Each row is a point on a tangle of strands that fork and nearly touch. The rows are in no order.
Two points are linked if the straight distance between their rows is under 87.1. Some points are linked to none.
Z46: [ -4 -14  -3  -8 -12  10  30 -12  35 -25  -6   5 -15  -4   5   3  -6   7
 -21  -6  -5 -37  -4  21  -5  -1 -13   9 -10  -5 -11 -11 -44 -14 -16  10
  36 -16  25  15   3  26  -4  22   0]
Z845: [ 20  14  -9 -11 -11 -14  -7  -6  -9 -15  -5   0  -9  48  17 -19   0  39
 -24 -21   4  -1  -7  22   2   5  10 -26  -6  -7   4  20  11  20  -8  -4
  21   4   3  -5  -9  -4  21  -1  33]
Z225: [-13 -10  -4  32  -5 -11  -3  11  -3  15  -3  -6  16 -27  12  -1  -1 -19
  -2  12   3  31   4   7 -13  -6  -9  16   6 -13  12  -5  23  13   2  16
 -16  10 -11  -2  -2 -21 -12   9   0]
Z142: [ 11   7 -16 -27   7  -3   2  12  -2   8   1 -11  -5  24  18   4 -16  30
  -2   0  -2 -28  -6  13 -14  -3 -30  47 -14   9  14   6   6 -34 -17  -6
   0  23   1  17   3   7   7  37  -7]
Z232: [  4   4  15  -5  32  42  -1  -4   3 -13   9  -1 -11  11 -17  27   7   5
 -25  -4 -23   2  23 -37 -21 -17  14 -27   6 -14 -10  11 -14  11   3  -4
  15   7 -24 -33  -7 -14  11 -22   6]
Z399: [  5  -1  14  26  28 -20   5  -3  22  -4  -7 -19  35  -2   6  28  -3 -26
  10   1   3   6  12  -5   6   2  11   7   8   7  -3  10  -3  17  -1   4
 -11  -2  18  -2  21  -8  -8   0 -13]
Z245: [-13  26  -3 -15  -3 -14  -3   7 -14  13  13   7  -3   6  -6 -10   2  -4
  23  -7   0  -8   1  -8   5  -2  -4  25 -20   7  11  -4  10 -41  -5 -17
 -22  23  -8  23   6   4   3   9 -15]
Z768: [ -6  15   3  10  -8 -38  -4 -16  -1  17  -3  14   8  27   8 -32 -11   0
   0  -4   9   2   7  -7  -6   2 -12 -12  15   8  26  17  23 -11  -6 -23
 -16   5 -15  23  17  15  16  -8  -3]
Z607: [-16  -4  -3  22   3 -20  -3   4 -21 -12  13  -7  33 -22  -5  -8  18   4
 -10 -15   6  38 -22  -3  -3 -23 -10 -33 -19  -3 -28 -13   2   3  12  14
   2  16 -10 -21 -18   5 -12 -19  24]
Z187: [-18  22  -2   0 -10   9   4  19 -21   7  11  -8  -6  -5  -6  12   5  -4
   3  12  -7  27  13   3  17  17  16   8 -18 -24 -10   2  13   6  -7 -14
  -7  14 -15 -28  -1 -38   4   8  -5]
Z718: [-34  10  -5  -9 -19  -9  -3  -1 -12   0   2  11  -1 -21  10  -9  10   2
  22  -4  -4   6   0  21  20  16  12  -7 -30 -13  -5 -24   7 -10  15  -5
  -5  13  -7  26   0 -13   4   2   7]
Z805: [-35  26  -9  21  -1 -20  -1  11 -28 -12  21  -5  18  -5 -12  -4  23   9
 -12  -8   0  40 -10  -2 -11 -11  -2 -16 -23  -2 -18   4   1  -5  14   7
   4  31 -30 -23  -7 -10  -7  -6  -1]
Z303: [  7 -18  -8 -23 -17  17   7  17 -11  20  -3   0 -17  -7   8   7  -9 -10
  12  12  -4 -13 -16  -1  10  24  -6  17  -4   7   4 -15  10  -8  -2 -17
 -21 -11   1  -1 -20  -4  -4  11 -20]
Z691: [ -1   6  -9  21   0 -19 -18  -3  -9  -5  -2 -10  14  -5 -17 -12  20 -10
  11 -10  12  33   1  14  20  -7  21 -13   1  -1   8  19  11  24  10  18
 -18  -5 -11  -3 -12 -19  -2 -28  30]
Z114: [ 10 -24   0  -9  -5 -19   4 -15  16 -12 -17   6  14  19  32   3 -20   3
   8  -5  16 -39  -9  14  12  19 -13   9   2   4   2  -7   5   1 -13 -16
  10 -21  38  25  12  17  -3   3 -10]
Z423: [-10 -14  -6   6 -14 -38   0 -19  -2  10 -10  14  14  18  23 -27  -6 -14
  19  -6  26 -10  -3   8  -3  16   2   0   6   5  20  -5  31 -17   7 -31
  -8  -4 -10  39  23  21  10 -11 -19]
Z801: [  3  24  -8 -28  16  11   7   2   1  -3   4  -2 -19  19   6   9   4  30
   0 -15 -10 -28  -3  -2 -16  -4 -17  20 -17   7   1   7 -14 -31 -12   1
   4  17   4  10  -3  10  16  22   2]
Z201: [ 13   3  -6  -8 -20  -1 -20   1 -13  24   2  11 -24  -6 -11 -25 -10  -4
  14   0   1 -11  -3 -13  12  -9  -3  -8  10   3  16  -1  20  -7  -4 -10
 -43 -18  -7  22 -23   3  18 -16  21]
Z588: [ 24 -17 -11 -14   4   1  -7  20 -12  13 -10 -22   3   6   3  30  -7 -34
  24  11  -2   4   3 -14  29  32  15  30   7  12   3  21  15  10  -8  -6
 -31 -21   5 -16  -6 -30  -7  -5 -22]
Z919: [ -7  -4  -2  13   7  28  12   0  -4 -14  -2   6  -4 -17  -6   5  12  16
 -28  12  -2  17  -2  13 -19 -16   8 -45   0 -21 -18 -12 -16  17  26   8
  40   1 -17 -32   3  -2  -6  -4  -3]
Z642: [  7  -6  -2  25 -34 -26  12   2  -6  -2  11  -1   6  23   9 -34  -6  17
 -26  -2  15  24  -6  20 -29 -11 -17  15   4 -10   7  -1  18   4 -13   4
  22  23  -4 -13  -3  10  -1  18   8]
Z627: [ 36 -16   0 -17   4  21 -16  23 -32  15   3 -10 -15  21  10  -7 -17  20
  -3   4   1  11  -1 -17  -6   7 -14  30  15  -1   7   8  19  16 -23   0
  -7  16   3 -30 -36 -22   6   2  18]
Z82: [-20  13   5   0   2   5  -6  -5  12   9   2   7  -9 -41 -16  -4   7  -3
  16  -3 -14  -2  -7 -15   7 -25  -3 -22 -15   2 -16 -15 -18 -24  12  17
 -11 -15  -2  13   1  14   8  -2  14]
Z645: [-17  14   0 -11  -7   0   7  -9  26   4  -3   9 -15 -23  -5   3   1 -16
  10 -12 -17 -25  -9  -8  10  -8   4  -3 -17  13   0 -14 -14 -34   1   9
 -12 -19   6  34  11  23   7  14  -4]
Z277: [  5  22 -13 -13 -13 -21  -6  12   0   8   4  -5  -5  25  12   0 -10 -11
   7  -4  -5 -11   8  13  14  13  12  35 -14   5  18  18  19 -22  -3  -2
 -11  -8  -8  27  22  -7   5  18  -5]
Z949: [  7 -32 -12 -10 -15  -2  19 -16  21 -13 -18   9  -4   7  22  -7 -10   9
  -2  -9  18 -36 -23  34  -4  11 -14  13   0   6   2 -19  -8 -10 -10   0
  24 -26  29  31   6  36   3  16  -5]
Z354: [ 12  31   7  10  -5 -23 -12   0  31 -13  16 -30   7  17   7  18  -7  -7
 -22 -16 -19   0  27   1  18  -3  26   1 -10 -17 -11  26  -1  17 -17  10
  -3   2  14 -16  15 -28   8  -3  26]
Z425: [ 20  -1  -5 -10  22  -7   2   5 -19 -14  -7  -8  22  14   9  12  17   6
  19 -16  13   4  -9  10  10   8   8   5 -14  -3 -10   9   3  -2  -2  -1
  -1  11  13  -8  -7  -9  -2  -9   2]
Z356: [ -3  11  13  -9  -1   9  -2   6 -17  -3  16   3   4  25   1 -13   1  18
  -1  -5  -6  14   8 -12  -8   6 -16  20  -2   7   3   3  -7   7  -4   1
  24  35   0 -17 -13  -8 -14   7   8]
Z350: [-11 -10  14  13   9   7  -2 -18   9  21 -10  21   4 -15   1 -13  -2  -2
   1  16   6   4   3  -4 -15   4 -11 -36  31  12  11  -8  -3  12  14  -4
  -8 -13  -8  16   5  17   6 -11  -5]
Z133: [-25   4  -8  16 -11   9   6 -13  -2 -11   5  14  -1 -24  -6 -21  16  25
 -11   5  10  11 -17  16 -21 -23  -7 -47 -10 -11 -28 -24 -16 -11  29  12
  39   1 -18 -11   8  29   1  -1   3]
Z673: [ -6  14  32 -11  -9   0  -2  -9  22   5  22  -1   1  10  -6  11 -21 -14
   7   5 -24 -12  26 -19  20  17  -3  16  -1  14  -2  -1 -18   4 -12  -8
  -3   0  15   2  14  -5 -10   3  -1]
Z152: [-14  10   0  -1   3 -16  13  -4   6   8   9   5   9  -3  -3  -5  -2  -3
   4   1   5  -7  -4  -6 -22 -13 -27  18  -9   1   8  -9   1 -39 -11 -15
 -12  31  -4  10  13  17  -7  17 -26]
Z995: [  1  -6   3  -8  10  -8 -10  -9  20  -3 -16  -7  -6 -17  13  28  -3 -16
  26  -7 -14 -25  -6  -4  34  16  16  13  -8  14   2   2   0   5   3  12
 -24 -33  26  34   5 -13   9  -3   9]
Z289: [-13 -35   7  -4 -23  -5   5 -11 -10  23  -1  26   7  -7   4 -35 -16   4
  12  21  18   5 -13   4 -10  15 -24  -8  16   9  12 -37  12 -10   6 -32
   4  15  -5  14   0  22 -14  -2 -25]
Z212: [  7   5   2  14   4 -45 -10  -8  -6  -8  -4 -12  24  13  14   9   7 -25
  33  -8  16  11   7  20  35  32  33  15  -9   5   6  19  15  11  11   2
  -5  -4   7  19  22 -23  -3 -14  -4]
Z798: [ -7   9   4  13 -21  -6  25  -3  26   3   2   3  -2  15   0  -2 -16 -10
 -27  13  -2  -4  21  20 -16   4  -5   4   7 -12   7   7  -6   8 -11  -7
   5  -2  -6  -2  20   6  -6  20 -18]
Z424: [-16  10  20  -4  18   8  21 -12   0 -30  18   4  15   9  -5  18   0   6
 -10  -4  -8 -12  15  -6 -13  -3  -9  -4 -15  -5 -18  -7 -35 -11 -11 -14
  27  36   2 -14  13   8 -12   2 -17]
Z722: [ 10  -8   9  -5  10 -29  -7 -13  11 -19 -11  -7  25  23  36  12 -17  16
  -1  -7   3 -29   1   7  13  10 -17   2  -5  -6  -6   7   9  13 -18  -8
   3  -3  33  15   8  -3   5  -4  11]
Z431: [ 26   2  11 -20  10   4 -21   4 -17  -5  11 -17   3  31   2   8 -11   3
   2  -9 -11   3  13 -30  15   0  -5  15   0  -5 -12  19  11  12 -27  -7
 -15   6   8 -25 -24 -24   5 -19  27]
Z834: [ -2   3   0  33 -10 -27   3 -16  23 -14   5  -6  31   9   7 -14  11  -5
 -13 -16  10  21   8  18 -11  -3   7  -6   5  -6  -6  10   4  19   9  22
  22   0   5  -5  12   5 -14   0  10]
Z102: [-11   1   5 -20   3  31  23  -9  23  -4   3  10 -20   9 -10  13 -12   3
 -28  17 -20 -29   9  -2 -20  13 -31  14  13  17  12   4 -37  -7 -14 -12
  13  11 -10   4   8  21 -11  19 -24]
Z493: [ -4   7   2 -24  16  33  17  -8   6 -23 -11   5 -17  -3  -5  24  19   5
  -4  -8 -18 -16   2  12  16  24  28 -15 -13  -4 -16   0 -32   2  14   9
  31 -15   9  -2   7 -10   2   2  -5]
Z582: [ -4   3  19  -7  -9  -7  -7  -9  22  12   2  -5 -11  -2   3  19 -17 -26
  23   6 -20 -19  10 -12  29  21  11   5   2  22   6   2  -2   9  -2  -7
 -25 -23  11  19   8 -12   3   1  -4]
Z392: [  8 -47 -20   4 -24 -42  -6  -3 -18  13 -17   7   3   9  34 -25 -11 -13
  22   0  38 -21 -19   5  -4   9   1  17   5  -2  17 -17  45 -15   4 -39
 -13 -11   0  33   7  14   4 -10 -27]
Z864: [ 20 -36 -20  11   2 -20 -20  14 -19  16 -24  -5   4 -11   0  -1  -6 -34
  31  12  21  -3  -7 -13  17   0   8  10  25  12  20  11  28  11   7 -10
 -48 -34  -1  15 -15  -6   0 -26  -8]
Z937: [  0  14  27  -8  13   7 -12   0   7  -5  21  -6  10  16  -2   7  -4  -3
   2  -8 -21   4  25 -32   5   3 -10  16   3   8  -8   9 -11  11 -12   6
   4  19   9 -14  -3 -11 -10  -7  12]
Z792: [ -3 -14   8  10  18  -5  -2 -10   8   5 -17  -3  18 -28  -8  11   7 -23
  33   2   9   2  -6   1  33   0  23 -33   3   8 -11 -11  -7   7  18  -3
 -14 -34  14  10   7   6   3 -24   2]
Z66: [  5  14  16   7   8 -38  -2  -8  20 -23  11 -18  30  27  26  18 -17   7
 -21 -12  -8 -15  18   5   7   0  -8  11  -9  -7  -9  15  -1   9 -20   1
  -2  13  21   5  20  -9  -1   6  11]
Z809: [ -6  24   5   6   4 -13   9   1  -7  11  -1  -3  -2   3 -19  12   2 -19
  18   9   0   6  12  -5  18   7  30 -22  -7  -2  -4   5   6 -12   2 -26
 -32 -11 -16   4  14  -7  17  -8 -20]
Z846: [-49  13  -8 -11  -7  15   5   1  -6  -6   4   9 -17 -25  10  10  10  14
  13   7 -16  -4   7  21   0  21  -7   9 -25  -7  -6 -20 -17 -15  16   5
   8  21 -11  17   0 -19   0  21  -7]
Z929: [ 21  -4 -10  10 -13  -5 -17  -7 -16   6  -2  15 -14  -9   3 -29   0  15
  -6  -6  15   4 -16  15 -14 -15   4 -21  15  -5  11  -3  21   8   1  14
 -22 -15   2  17 -24   9  18 -18  34]
Z136: [-44   5   3  13 -14  11   5   3   9   4  16  -3   1 -33   5  13  -5 -16
   2  23 -12  14  16  20   4  14  -9  17 -13  -8  -6 -18 -16   3  13  11
  12   7 -10  -5  15 -20 -25  23 -14]
Z814: [ 18  14   6  28  21 -16  -2  13  31   9  -1 -26  15   6 -13  21  -3 -33
   2   0  -3  10  15 -17  -2 -22  16  20  15  16   7  30  -1   1  -2  16
 -21 -12   6  -8  18   1   1   7 -10]
Z457: [  0 -51 -10   5 -18 -10   1   8 -15  20 -11  13  14 -21  11 -24  -4 -18
  21  12  32   9 -22   6  -8   8  -5   7  13   5  10 -38  30 -15  15 -20
 -13  -1  -6  22   1  20 -12  -4 -32]
Z315: [ 36   3   3  -7   5  23  -7  13 -12  13  -2   5 -22  28 -21 -11  -2   1
 -21   7   3  13   9 -13 -11  -2  14  -5  35   3  14  27   7  19  -6   4
  -6 -15  -9 -29 -15  -9   7 -15   2]
Z192: [ 36 -15  -1  -5 -14 -10 -20  14 -19  16   2  -3  -3  27  23 -26 -29  19
 -10   9   5   4  -3   1  -9   4 -26  36  22   6  21  11  26  13 -14  12
   1   8  10  -1 -17  -8  -1  10  16]
Z905: [  4  34  -1 -16  10   8   8  -4   6 -12   8  -1 -14   2  -6  13  10  13
  -5 -21 -17 -22   3 -14 -10 -23   3  -8 -25 -11 -18   5 -17 -30 -13   3
   0   8   5  -5  -3  10  19   8   5]
Z707: [ -1 -26  19 -35  11  45   7   2 -11   2   2   6  -9  -3  -4  10 -10   9
   5   6 -15 -12  -1 -26   0  12 -22   9   0   7 -11 -22 -23  -7  -3  -8
  19  13   9 -15 -19   2 -12   0  -4]
Z279: [-29  10 -13  10 -33   2   1  -4  -6   3   7  23  -8 -19 -13 -33  12  13
   1  13  10  24  -7  21 -18  -9   5 -20  -4  -8  -4 -21  11  -6  34  11
  21   0 -28  12  15  20  -1   4  -1]
Z649: [ -2  15 -13   7  -2  -7   6  -5 -16  10 -10  24 -12  23  -6 -31   9  20
  -7   5  19   9  -7  12 -26   1   5 -21  21   1  23  12  20  -7  11 -12
  -6   3 -24  19   6  17  24  -3 -12]
Z4: [ 32  -3  20 -17   2  18   1  -5  31  -6   1  -2  -9  22  -2   7  -7  -5
 -18 -16 -15 -24  12 -19  10  -1  14  -7  12  -1  -8  14 -17  15  -9   1
  12 -26  24 -14  -2   4   0 -10  17]
Z693: [-25 -11  -8  16 -27  -6   5   7  -3  10   7   4   2 -17  17 -10  -7 -11
  -1  16   3  18   6  31  -8  13 -15  32  -8 -17  12 -17  18   8   2   6
   6  16 -10   8   2 -16 -17  23  -6]
Z464: [-12  -2  -3   8 -29  24  19  -1   1  -1  15  13 -32 -13 -14 -11 -11  24
 -32  24  -3  -3   1  17 -38 -16 -24  -7   2 -11  -1 -22 -23   2  -1  -3
  38  19 -16 -17  -1  18  -6  24  -9]
Z608: [ 18   5   0   1   4   6 -19   5  11  19  -1  -7 -19 -17 -15   3  -8 -13
   4  -3  -9 -10   1 -21   2 -27  -3   6  15   6  13  10  14   1 -12  11
 -50 -25   2  10 -16   4  17  -7  24]
Z382: [ -3   4  -4  19 -37  -2  15   1 -20 -11  16   5 -25  16  -6 -31   0  48
 -26   0   9  15 -14  19 -37 -13 -17  -3  -4  -7   9 -17  -6   9  -6 -10
  40  38 -19 -17  -7  13   7  22   4]
Z521: [ 29  10 -11   2  -2 -13 -11 -12  16 -14 -11  -4   2  23  10 -12  11  14
 -17 -29  10  -4  -1  20   9  -5  23 -31   1  -9  -1  26   5  20  -5  17
  11 -20  17  -3  -3   0  13 -17  36]
Z241: [ 13 -25   2   1  15  33  15  10 -21   3 -10  13   4  -3  -6  -3   9   8
  -9  10  12  16  -8   3 -22  -2   1 -29  16  -5  -8 -14  -7  12  12  -6
  24   1  -6 -26 -10  11  -5  -5 -10]
Z452: [ -2 -13   2 -32  -5  55  21   6 -10  -9 -13  13 -33  -4 -10   8   8  15
 -11  11 -13  -8 -18   9   9  23  14 -16  -5   2  -8 -17 -25  10  20  -2
  37 -20  -4 -10  -7   3  -4   8 -11]
Z677: [ 12 -15   6 -20  -6  53   5  22 -28  11  -2  12 -21   3 -20  -4  -4   7
 -14  24  -6  17  -5 -10   2  14  12 -15  14  -3  -4 -11  -3  23  16 -11
  26  -9 -14 -31 -10  -6 -12  -4 -14]
Z948: [ -5  18  -5  13  -3  -2   3  10 -14  -6   0 -11   4   9  -5   8  14  -6
 -13   5  -3  41  12  12  15  17  26   1  -4 -22  -2  18  13  27   0   5
  12  12 -12 -33   4 -42  -5  -1  -2]
Z708: [ 34   3  -1  -9  11  28 -14   7   5  16  -1   2 -23   0 -15   0  -3   2
 -16   0  -9  -6   0 -15 -18 -13   0   0  29   9   9  19  -1   5  -9  19
 -24 -23   0  -5 -22   7  12  -8  18]
Z181: [ 10   2  -3   8  23  -6 -12  15  -2  11  -3 -40   3 -13 -20  37   2 -39
  36  12  -2  20  13 -15  31   3  29  27   7  10   5  24   8   9  -9   2
 -44 -11  -2 -11  -2 -32  11 -13   1]
Z680: [ -7 -10  -1  31   7 -15  -7  12  17   1  -4 -18  24 -31  12  23  -5 -26
  -1  10  -5  11   6  -7  -5 -12 -11  30   2  -8   1  -1  14  24  -5  26
 -13   8  19  -5   6 -15 -21  16  -4]
Z548: [ -4  13  15  11  22 -10  10 -21  26 -27   2  -4  15 -12   5  19  10  -5
   5 -25  -5 -20   5   1  13  -2  19 -20 -16  -2 -26  -2 -30 -10   1  12
  12 -14  28  10  17  12   3  -5   6]
Z711: [ 37 -25  -5 -14  11  -8  -7  19 -15  12 -18 -12  11  30  14  11 -23 -14
   9  12   7 -11   2 -25   7  17 -12  30  21  14   4  23  20   8 -17  -9
 -18 -15  15 -11  -6 -11  -8  -1 -21]
Z804: [-23  -1 -15 -21 -31  21  31  11   9  -3   7   8 -25  -3 -11   8  -5  -7
  -9  10  -7 -15 -18  28   3  20  -1  17 -19   6   4 -21 -13 -26  -2 -17
   3  -4 -14  14   7  18 -10  33 -34]
Z899: [ -6  37  -8 -18  -6  21  11  15 -18  -6  18  -4 -24   7 -15  15  12  12
  -6  -5 -13   2   3  -7   2  -5  17   3 -31 -21 -17  -1   2 -15 -14 -16
   1  14 -10 -24  -6 -13  17  14  -4]
Z211: [ 11  -7  -9 -24 -13 -16  -9  12   3  15   1  -9  -1  26  23  -4 -31   1
   1  11   0 -27  -5   7   7   9 -25  57   0  12  21   4  21 -20 -14 -10
  -6   2   5  30  10   2  -7  26  -9]
Z714: [ -3 -18  -8  12  -2  -5   9   5   5  14 -15  -4  11 -41  -1  11   8 -24
  15  10   7   6 -14  11  15  -5  13 -20 -10 -14 -11 -21  12  -5  14  -5
 -23 -22  -2   7   2   2   1  -5  -9]
Z69: [-19  -8  26   3  24  -2  17 -20   7 -36   9   3  24 -18  10  22  -3   6
  -9  -9  -7 -18   2  -6   3  -9  -9 -17 -25 -12 -35 -24 -37 -12 -12  -4
  24  18  23  -8   9   8  -7  -5  -2]
Z151: [ 27  12   5   2   9   9 -12  -1  28 -12   0  -5   6  16  -8  -4  17   1
  -8 -26   3   0  11   0   7  -7  30 -13   9   3  -7  24 -19  17   6  25
  23 -21  23 -13   1   1  -8 -18  22]
Z960: [ -2  -4  -1  -8 -23  23  19  -7  11   8  10  13 -36  -5  -6 -15 -20  23
 -27  20  -5 -23   0  10 -32  -1 -42  18  10   6  18 -16 -21 -10 -20 -12
  19  26  -7   4  -7  24  -6  28  -8]
Z650: [-11  -6   6   3   5 -21 -11  -9  26   0 -10   5   6 -20   6   7  -2 -20
  27 -15   1 -30 -16 -15  21 -11   4  17  -6  17   7 -15   6 -14   6   8
 -18 -25  27  54  20  24  -2  -3   0]
Z384: [-16 -13  17   6 -13  -8  -3 -11   5  25   4  18  16 -18 -11 -26 -12 -13
  15  18   8  17  -2 -11   9  -4 -12 -29  13  10   0 -28   4  -7  19 -17
  -3  -7  -8   8  17  26 -13 -14 -11]
Z138: [  7  -8 -19  11   7   3 -18   1 -21   5 -13   3  -4 -29  -6 -11  20   2
   9   2  16  18  -7  19   0  -6  11 -22  14  -7  14   5  13  13  15  14
 -36 -11 -16   7 -25 -15  15 -24  24]
Z63: [  4 -19  13 -21  11  26   8   4 -23  -2  -1   5  -8  23   7  -7  -7  33
   3   0  -2  -4  -3  -9 -17  11 -27  14   4   9   7 -14  -9   6  -7 -19
  22  39   0 -15 -21  -2  -6   9   0]
Z498: [  9  31 -20 -11  13  23 -22   9   1  -3  -2 -12 -27   3 -33   5  24   0
  10  -7   0   9  10   5  16  -6  33   4   3  10   9  34  -4   7   7  27
 -14 -17 -12 -10  -8 -23  12  -9  23]
Z647: [ 18 -13  -5 -10  14   1  -4   8 -17  -6 -10 -12 -11  -6  19   9   3  37
   0 -14   0 -17 -24  -6 -14 -21 -23  10 -19 -10  -5 -11  12 -10 -22  -3
 -15  18  16  -4 -33  -1  22   6  21]
Z214: [ 16  -5 -16  -9   2 -20 -13  12 -15   3  -8 -12   5   0   8  17  11 -27
  42  -1   8   6   0  15  39  38  29  32 -11   7   8  17  15   3  13   0
 -13 -14   6  15   4 -26 -10 -10 -10]
Z45: [-16 -13  -3  22   0 -27   1  -4  -3 -16   4  -5  39 -29   7  -4  14   1
   7 -15  14  15 -26   1  -1 -27  -9 -12 -25 -11 -27 -28  10  -9   4   8
   1  12  14   0  -5  15 -14  -8   6]
Z904: [-14 -22   7  11  -4 -15  12  -1   5  -1  -3   0  32 -31   4   5  -8 -14
   7   7  11   1 -14   1   2 -19 -12  -8 -12 -15 -20 -38   9 -10  -6 -13
 -11   7  18  -1   9  12 -17   2 -19]
Z537: [  7  18 -12  11   5  -1 -19   3  -6  -8   4 -22   8  -9 -13   6  22  -6
  -3  -9  -2  41  10  10  25   6  27  -4  -6 -11   0  24   1  34   2  27
   8   6  -5 -35 -11 -40 -11 -19  27]
Z227: [-22  -3  18 -28  -1  43   7  -9  11  -2  13  14 -31 -24 -10   5  -8  15
 -15   9 -33 -19   4 -24  -6  -6 -26   1  -8  -1 -13 -22 -38 -20   0   6
  29   8  -3  -9  -7   7  -4  10   6]
Z836: [-10 -11  -2  33 -13 -38   1 -12   8  -5   2  -1  34  14  16 -28   1  -5
 -10  -9  20  24   2  13 -26  -6 -13  17  10   0   9   4  24   3   5  18
  12  13  -6   9  14  16 -11   3   1]
Z986: [-13 -22  11 -11  15  18  33 -18  17 -23 -16  10  -6 -21   8  13  -3   9
 -17  -6  -8 -37 -11   6  -2  -4  -8 -18 -16 -13 -25 -27 -41 -21 -12  -1
  26 -13  21   2   0  15   7   8  -4]
Z519: [-33  18 -18   3 -29   0  -6  -2 -12   1   0  12 -12 -23  -8 -20  19   6
  14   1   1  25  -3  24  14   5  25 -24 -21 -17  -5 -13  15   5  32   9
   7  -4 -22  17   7  -6   6  -1  16]
Z555: [-28  24  -2  12  -1  -4   5   5 -21  -2  20   9   1  -3 -16 -14  13  19
 -15   8  -2  24  -5 -17 -30 -21 -23 -19 -10  -3  -6  -4  -7 -19   7  -6
  12  41 -32 -23  -2   8  -4   5 -12]
Z597: [ 19  -9 -22   1  -2   4  -7   8   4  12 -12   3  -8  -4   2  -7  14 -16
   9  -6  15  -3 -20  23  -7   2  13  17  10  10  22   9  19  -8  15  16
 -14 -28  -7  28  -1  13   2   4  -1]
Z534: [ -6  24  11 -11  17  26  -8   3 -17  -9  11   9  -9  11 -27  -6  14  20
 -10  -4 -10  11   4 -27  -5 -16   7 -34   1  -1  -9   8 -11   4  10  -7
  10   9 -18 -17 -11   1  10 -21  12]
Z436: [ 22  13  -5   4   1  15 -14  18  -9  11  -4  -9 -15  17 -38  -7   6 -19
   2   6   7  32  14  -9  18   0  33   8  27   8  16  33   7  20   3  16
 -10 -22 -11 -27  -5 -21  -1 -16   2]
Z182: [-31  21  10   5   7 -13  13 -10  -4  -5  17  10  20   3 -15  -2   6   4
  -2   8   0   6   7 -10 -19 -11 -22 -11  -8   4  -4  -6 -19 -28  -2 -13
  10  41 -16  -4  22  17 -10   6 -28]
Z551: [ -9  19   9   3  25  13   9 -16  12 -19  -6   2   1 -13 -12  16  19   0
   2 -12  -8  -5   5   1  18  -3  35 -47 -11  -5 -22   2 -29   0  16   5
  20 -21   6  -4  16   2  11 -14   4]
Z203: [ 21 -21 -12  13  13 -17 -10  -4  -9   5 -22 -14  14 -10 -16  11   6 -31
  36   4  26   2  -2  -6  32  -1  23 -20  18  10   6  15   9  18   7 -12
 -36 -39   8   0  -7  -8   6 -37   1]
Z656: [-17  10  11 -15   5  47   1  -5  24   0  14   5 -29 -10 -14  17  -1   2
 -23  11 -36 -19  14 -23 -19   1 -15   8  11  15   1   5 -40  -3   5  15
  19   0 -13  -9   1   5  -6  16  -6]
Z351: [ 27 -42 -17   4   0 -22 -20  19  -9  17 -28  -5  10   7  25   5 -21 -21
  12  15  15 -15 -15 -16  10   4 -11  33  26  11  18  10  42  12  -4  -4
 -30 -26  16  17   1   1 -13  -7 -20]
Z111: [  2  23 -25  12   1   9 -11  12  19   9   1 -19 -20 -27  -9  22  19 -21
   0  -2  -9   9   4  15   3  -7  23  19  -7   0  10  23   1   6  10  36
 -12 -18 -10  -6   4 -24   3  16   6]
Z248: [  5 -14   9  29  24  -5   4  -5   6 -15  -4  -3  35  14  13  -1   4   0
 -28 -10   9  16  10  -5 -28 -10  -5 -22  21  -2  -5  13  -7  26  -2  11
  23  15   4 -27  -2   1 -12  -9   5]
Z971: [  2 -24  14  -7  11 -12   2 -13   8  10 -10  12  22  10  14  -2 -28  -3
   3  15   6 -21   3 -26  -6   8 -41  10  27  15  15  -8   4   2 -23 -28
 -12  18  18   9   7  15 -16   1 -28]
Z841: [ -4  20   9   3   7   8 -11   0  15  -3  13 -10  -5 -28 -11  13   8  -1
  -3 -13 -21  -7   5 -27   2 -34  -2  -9 -16 -12 -25  -2 -16 -15  -6  18
  -6  -4   8 -11 -13  -4   8  -4  25]
Z101: [ -1  17  -5  -7  11   3  -3   0 -30   1  -5  17  -4  20 -21 -24  16  22
   4  -3  12  10  -7  -8  -4  -2   3 -34  14   7   8  12   7  -2   6 -18
 -15   5 -21   3 -15   8  20 -25   6]
Z339: [ 27   6  -6  -6  -2  -6 -13   2 -20   3  -3   3 -14  43  14 -28  -3  47
 -17  -6   9   4  -9  16 -20   2  -9   1  15   8  18  16  12   9  -4   8
  14  14  -6   1 -16   0  15   3  23]
Z342: [  2  -6  15  13  36  24   4  -8  17 -11   7  -1  13   5  -1  22   5  -2
 -27  -5 -12  -3  23 -22 -29 -16  -1 -21  18  -1  -7  12 -27  15   5   9
  23   9  -8 -28   0  -3  -6 -11  -1]

Follow the links from the first point to the second, and from the first to the third. Name the last point that the two ways share.
Z452, Z356, Z354 -> Z69
Z627, Z960, Z315 -> Z937
Z245, Z181, Z814 -> Z182
Z69, Z948, Z937 -> Z905
Z722, Z864, Z142 -> Z182
Z551, Z138, Z582 -> Z905
Z356, Z722, Z452 -> Z69
Z645, Z151, Z227 -> Z937

A fork is a point with three links. Follow the links from the first point to the second and name the forks in between, in order.
Z101, Z645 -> Z937
Z904, Z214 -> Z588
Z424, Z181 -> Z182 Z588
Z548, Z841 -> Z69 Z182 Z905
Z241, Z722 -> Z69
Z203, Z905 -> Z182
Z464, Z277 -> Z937 Z905

A fork is a point with three links, a tip a point with one. Leave the first point through the second and follow the links. Name the first fork or tip that comes.
Z814, Z399 -> Z69
Z656, Z102 -> Z350
Z182, Z152 -> Z905
Z382, Z464 -> Z937
Z203, Z792 -> Z182
Z537, Z691 -> Z111
